Points on a hilly landscape, in no order, each with its height.
From any point a ball rolls to the lowest of the 2 points nearest to it. It stops when none of these is lower. Distance is the straight distance between rows; heights are no part of it.
q_290 height 375: [  2 -33  15  -4   0  13  18  -9  -6 -15   8   5  14   3  11  11  23  32
  23  13  10]
q_157 height 623: [  7 -14 -29 -13  -4  21 -22  -1   3 -29 -22 -29   3  11 -27  -5 -11 -40
 -10   8   1]
q_885 height 407: [ -5 -39  -9 -18 -11  12  25 -37  15 -15   6  11   2  13  14   1  14  29
  13  25  -7]
q_19 height 385: [ -1  20   4   2   1 -11  24  20   4  25  13 -10 -19  -6  44 -26 -12  13
  -9 -28  -4]
q_493 height 58: [-12   4 -19  20  17 -19  29  10 -12  -1  -7 -29  -4  16  37  22  13  14
 -15 -15   8]
q_87 height 247: [  4 -11 -11  -7  20 -11   5  -1 -22 -16  -6 -19 -15   3   2 -17  12  25
 -15  -5   6]
q_597 height 627: [ -4 -19   2   9   8 -13 -14  -9  13 -16 -11  -3  -7  -4 -39 -20 -11 -16
  26  22  10]
q_896 height 200: [  5  15 -10 -36 -14 -11  -1 -12 -17  14   0  20   5  -9  18  15 -23  16
 -11  -4  14]
q_516 height 446: [ -1  16  -3  13  10  14 -17   8 -19 -22 -20 -24 -27   3  -8   1 -20   7
  -4  -8 -21]
q_961 height 222: [  9 -10 -17 -45 -11 -17   4 -12  -8  -6  -1  26  12  -2  26  12 -12   9
 -10  -1  35]
q_729 height 298: [  0 -20   2 -10   6 -24  15   4  16   6   7  17  16  10  12   8   7  -6
  24   6  32]
q_528 height 145: [-12  -8  -4  -5  13 -10  18 -14 -10  -2 -20 -14  14 -18   4 -21  42  42
  -3  17 -12]
q_465 height 594: [ -8   9 -34  -3  -9   3   2   0  -5  29   4 -20  -5   7  -6 -14  10  -4
 -26  -9 -12]
q_194 height 395: [ -2  21 -13  25  20  30 -31  14  -1  -3  -8  -7  -3 -26 -11 -47   4 -15
   5   3 -17]
q_313 height 604: [  8  23 -19  -4  14  10 -17  11   1 -18 -17 -37  -1  13  -7   7  27 -14
 -42  -4  -9]
q_594 height 434: [-11   3   4  25  -3 -12   4   9   7  33   5  -3  -2  17   7  16 -11 -19
  13 -14  -7]
q_656 height 356: [ 14  25  28  -7  13  11  -4  15   3 -33  -9  -5  -5   4  14   0 -23 -10
 -21 -21 -10]
q_733 height 438: [  9   6 -33 -21  10   7 -18   6  -7  11 -16   4  27 -13  -9  16   7  -1
  -1  22  22]
q_191 height 360: [  3  -8  -8 -12  -2 -28  -1  -4   6  18  10  16  -8   2   0  -4 -24 -28
  -5  -5  21]
q_614 height 156: [ 11  33  20  -5  -6   5 -23   2 -10  14   6  22  -1  -7  -9  24 -27 -10
 -20  -7  -4]
q_334 height 271: [-15 -11  -2   9 -19  21  27 -12   8  25   9   2   2   6  16  -4   7  10
  10  -1 -32]
q_543 height 640: [ -1 -14   8 -10 -10 -24  -2  -4   0 -29 -21 -28  -3   3 -26   8 -29  -3
  30  -4   8]
q_386 height 345: [-11  18  35  22   8 -28   2   3  -3   7  -6 -13 -31   7  -5 -12 -25  -4
  -4 -16 -25]
q_490 height 384: [  5   1  25   9  15  10 -11   9 -16 -10  -9  12   2  -6  -4  13  -4  11
  17   9  -2]
q_801 height 238: [  4 -12 -14   1   0  24   8  14 -12 -11   9   7 -19   4  32  -6 -35 -13
   2 -22   6]
q_740 height 275: [  9  -5  16 -26  11 -14   1 -10 -31 -27  -2   6 -20  -9   1 -17  -8  33
 -10   1  10]
q_432 height 416: [  2  -1   8  23  12  34 -17   9 -24 -15  -7  -2 -12 -10  -6  -5  -6  23
  15   4 -16]
q_89 height 249: [  7  -9  19  -2 -11   0  -7   3  29 -18   0   5  20  16 -11  29   0 -35
  17   7   7]
q_588 height 55: [ -5   3  13   1  12 -14  -9  -7  -6  11  -6   9   3 -29 -19 -50  27   7
  -2  13  -6]
q_831 height 191: [-10  -6  -3  24  22 -21  17   0 -19 -16 -16 -25  -9   8   6  15  18  28
   0   1   1]
q_444 height 453: [ 12   6  50  -6 -10   8  -5  14   0 -24 -21   1  18 -16 -14   5 -23 -29
   9  -9  -7]
q_645 height 582: [ -1  17 -34  10  -8  39  -5  14  -3  13   6 -18   4  11   7   9  18  -5
 -25 -16 -19]
q_369 height 410: [  6  11 -23 -14  14 -14 -13  15  26   4 -19  10  36   3 -10  35   8 -14
  21  20  26]
q_255 height 586: [ 15  18   2  11   7  18  -7  10   5 -30   8 -37 -17  13  14   5  26   7
 -40 -11 -13]
q_892 height 284: [ -6   6   3  -2   9 -22  22  17   3  20  -6  -2  22  20  35  42  16  -7
  -5 -16  14]
q_384 height 175: [  9  -8   0   0 -17  16  -8   2  25  -8   8  18  14   6   3  27  -9 -55
   2  -5  12]
q_406 height 310: [-12 -30  26  24 -20  14  30  -9   4  13  28   7  -4  13   8 -11  18   7
  14  -7 -22]
q_810 height 415: [ 11  27  45  -7  -6   2   6  28   6 -20 -23 -11  17 -14   2  -5 -29 -19
  -4 -29 -10]
q_307 height 234: [ -1   6   3 -29 -22 -17   9 -23  33   9  10  30  21  -9 -24  11  26   3
   2  29   9]
q_469 height 318: [-13  -3  15  14   3 -33   9  -7 -11  27   9  -2 -22   4 -10 -22 -11   9
   7 -10  -7]
q_700 height 189: [ -1  -5 -24  -2 -31  33   0  -1 -15   9  20  15 -13   5  34  19 -35 -10
  -8 -24   0]
q_456 height 304: [  9 -18  17   3   3   0  -7   3  30 -30   7  19  22   7 -24  20  22 -14
  24  23  17]
q_780 height 555: [  2  12 -20  31   7  36   2  19   8 -12   6 -40   0  10  22  11  28   7
 -19 -10 -18]
q_876 height 647: [  5  -8  34 -15   3 -27  -3 -14 -11 -33 -16  -6  -7  10 -11   4 -33   3
   6  -7   4]
q_612 height 256: [  1 -17  -7 -25 -14 -19  19  -9   1  -2  10  11  16  14  33  25   3  19
  10  -4  34]
q_777 height 321: [  1 -14  32  11  -9  14  14   2  -9  -8  23  10 -21   6  11 -14  -5   5
  -4 -15 -11]
q_649 height 198: [ -7   6  -3  -6  10 -12  -4 -11 -23  13 -21   0   3 -26  -9 -13   9  41
  14  13  -2]
q_112 height 352: [  1  11  31  12 -10   4  23  12   2  11  21   4 -21  -1  30 -23  -4  14
  -3 -21 -17]
q_819 height 633: [ -2 -19   1   3  -8 -16  -8 -10   8 -19  -4  -9 -22  10 -28  -9 -38 -18
  23   5   6]
q_847 height 376: [ -7 -11 -28  24  24  23 -25   5 -11 -12 -17 -10  -2 -17  -8 -45  -7  -5
  18   4  -6]
q_790 height 95: [ -1 -11  -6  -7  16   1  -1  -7  -7  -7 -13 -12  15 -22 -10 -45  44  20
 -11  16  -4]
q_860 height 340: [ -7 -16 -19  10   9 -10   8   1  -2  24   4   1 -17  -3   5 -35 -16 -28
   1 -10   7]
q_824 height 290: [ -4   3  -6  -4   3 -29  -9 -11   5  28  -1 -11  12   5 -27   4  24   3
  -9  12   7]
q_601 height 614: [  6  -2  -8  -2  16   9 -23   4  -1 -10 -16 -13   7   6 -22  -7  16 -26
 -17   9  -3]
q_3 height 486: [-13  12  16  42   4   7   5  10  -5   9  -1 -14   6   5   3  19  31  14
   1  -5 -22]
q_64 height 374: [-10 -12 -31 -28  -6 -16  16 -19 -10  25 -11   5  -7 -14   5 -16 -22  23
  16  18   5]
q_992 height 358: [ -5 -13 -28  -8  -8 -11  11 -13 -17  23   7   4 -25 -15   1 -30 -35   4
  12  -4   6]
q_398 height 417: [  4  36  -2  17  17  15 -25  16  -4   1 -11 -11  -8 -19  -7 -23  13   5
 -11   2 -17]
q_403 height 355: [ -7   2 -13   7   5 -11  11   5  -1  32  -2  -4  26   2  16  30  18  15
  14   3   9]
q_382 height 146: [  6 -13  -2  -3 -12  34  -4  -1   7   6  11   7  26  -4  -7   8  31  -7
  -2  15  -3]
q_929 height 150: [  8  -2 -21   0 -32  23 -17  -8   0   2  23  23 -19  -6  10  11 -40 -36
 -13 -21   4]
q_581 height 87: [ -6  12  22   0 -12  -4  -5 -14  -7  20   4  10 -11 -20 -30 -32  10   2
 -14  13 -23]
q_32 height 296: [  6   3  37  -5  -4   2   0  -6 -19 -24  15   7 -28  -4   0 -22 -11  25
 -21  -9  -9]
q_923 height 431: [ -4 -23 -31 -27 -19   7  15 -25  19  -5   8   7  14  10   0  10  15  15
   4  21   8]
q_164 height 292: [  6  13  -3   1   9  13   0  23  -3   2   1   6   0   4  20  -3 -10 -14
 -12 -13  -5]
q_283 height 396: [ -7 -13 -13 -33  -6  -4  29 -21 -20   2  -8  12 -15  -1  33  -1 -21  38
  10   3   1]
q_156 height 450: [ -3  32   4  19  11   2  -5  17  -2  16  -5 -11  11 -10   9   2  31  11
 -13  -4 -15]
q_88 height 120: [  2  19  28   4  -3  -7 -19  -5  -6  17  12  13 -12  -3 -23  -3  -9 -16
 -21  -1 -13]
q_717 height 368: [ -2  26  27  16  10  -3   6  27   7  14  -7   1   4   8  27  14 -12 -14
   0 -21 -15]
q_481 height 96: [  6  -1 -26  -4 -27  24  -5  -1  16  21  28  22   7   0   7  20  -8 -38
  -4  -6   8]
q_623 height 521: [  0   2   9  36   1  38   3  15  -1 -11  15 -16  -2  10   5   6  28  11
  -6 -11 -27]
q_944 height 641: [  7 -26 -17  -9  -3   3 -14 -14  -1 -31  11   9 -19   5 -13  -3 -19  -5
  11   8  26]
q_312 height 197: [  6 -10  -9 -19 -19  10   1 -16  28   1  17  27  23 -22 -17   7  23 -21
  -3  23   6]
q_527 height 215: [-15   1  -9   9 -20  32   3 -11  10  33   2   5  18  -7  -6   3  14   4
   2  16 -32]
q_86 height 348: [ -5   1   6  13  -5 -15   0   3  26   3  14   9  25  17 -27  33  27   8
  21  16  11]
q_663 height 190: [ -3   7 -23 -10   3 -10  34  15  -1  22   4 -13   9  10  50  11  15  10
 -15 -23  10]
q_364 height 648: [  7 -32 -13  -7   5  12  -8  -7  -8 -44 -10 -15 -16  22   0   4 -13  -3
  11   4  14]
q_964 height 270: [  5  16   3 -24  -8 -32 -10 -13   9  21   3   9  16   0 -16  23  12   7
 -12  12  16]
q_708 height 305: [ -6  -1   5   3  -7 -34  -4 -20  -5  20   9  -8 -16   4 -30  -4   2  17
   0   6   2]
q_884 height 336: [ -3   4  -2  -5   1 -35   0   5  28   3   3  26   5  -1 -16   9 -19 -21
  29   8  26]
q_69 height 382: [  3  29  31  18  13 -18  -4   8  10  -4  -3 -25 -17   7  -1 -16  10  -5
 -20 -11 -21]
q_662 height 359: [ -3 -27 -29  21   8  16  -9   1  -6   3   0  -1 -10  -4  -9 -29 -16 -19
  11   3   0]
q_786 height 349: [  4 -14  24   5  -7   8   2  -6   3 -13  14  21   7  -3  -8  18   7  27
  33  19  10]
q_26 height 622: [  5  -8  18  -2  20  -9 -20  -5  -5 -24 -21  -5 -13  -7 -34 -31   0 -17
  -4  15  -1]
q_981 height 171: [ 14  33  14 -22   7  -8 -16   1 -17  12  -4  33   2 -18  13  15 -43   1
 -20 -13  14]
q_704 height 377: [-10   7 -26   6   0 -11   0  12  35   3   7  15  31  15 -23  32  12  -7
  26  11  22]

Call two points neighbours if one is among the 2 nearest of the other. Go from one point of each pair to the other, from neighbour to neighbour, staying as low as possible. Name the highest point that can't be avoided.
q_588, q_860: q_191
q_786, q_382: q_923
q_382, q_493: q_777

Where does a ball stop that starts at each point below?
q_444: q_481
q_313: q_860
q_191: q_588
q_645: q_860
q_69: q_382
q_112: q_493
q_283: q_588
q_465: q_382
q_810: q_481
q_717: q_481
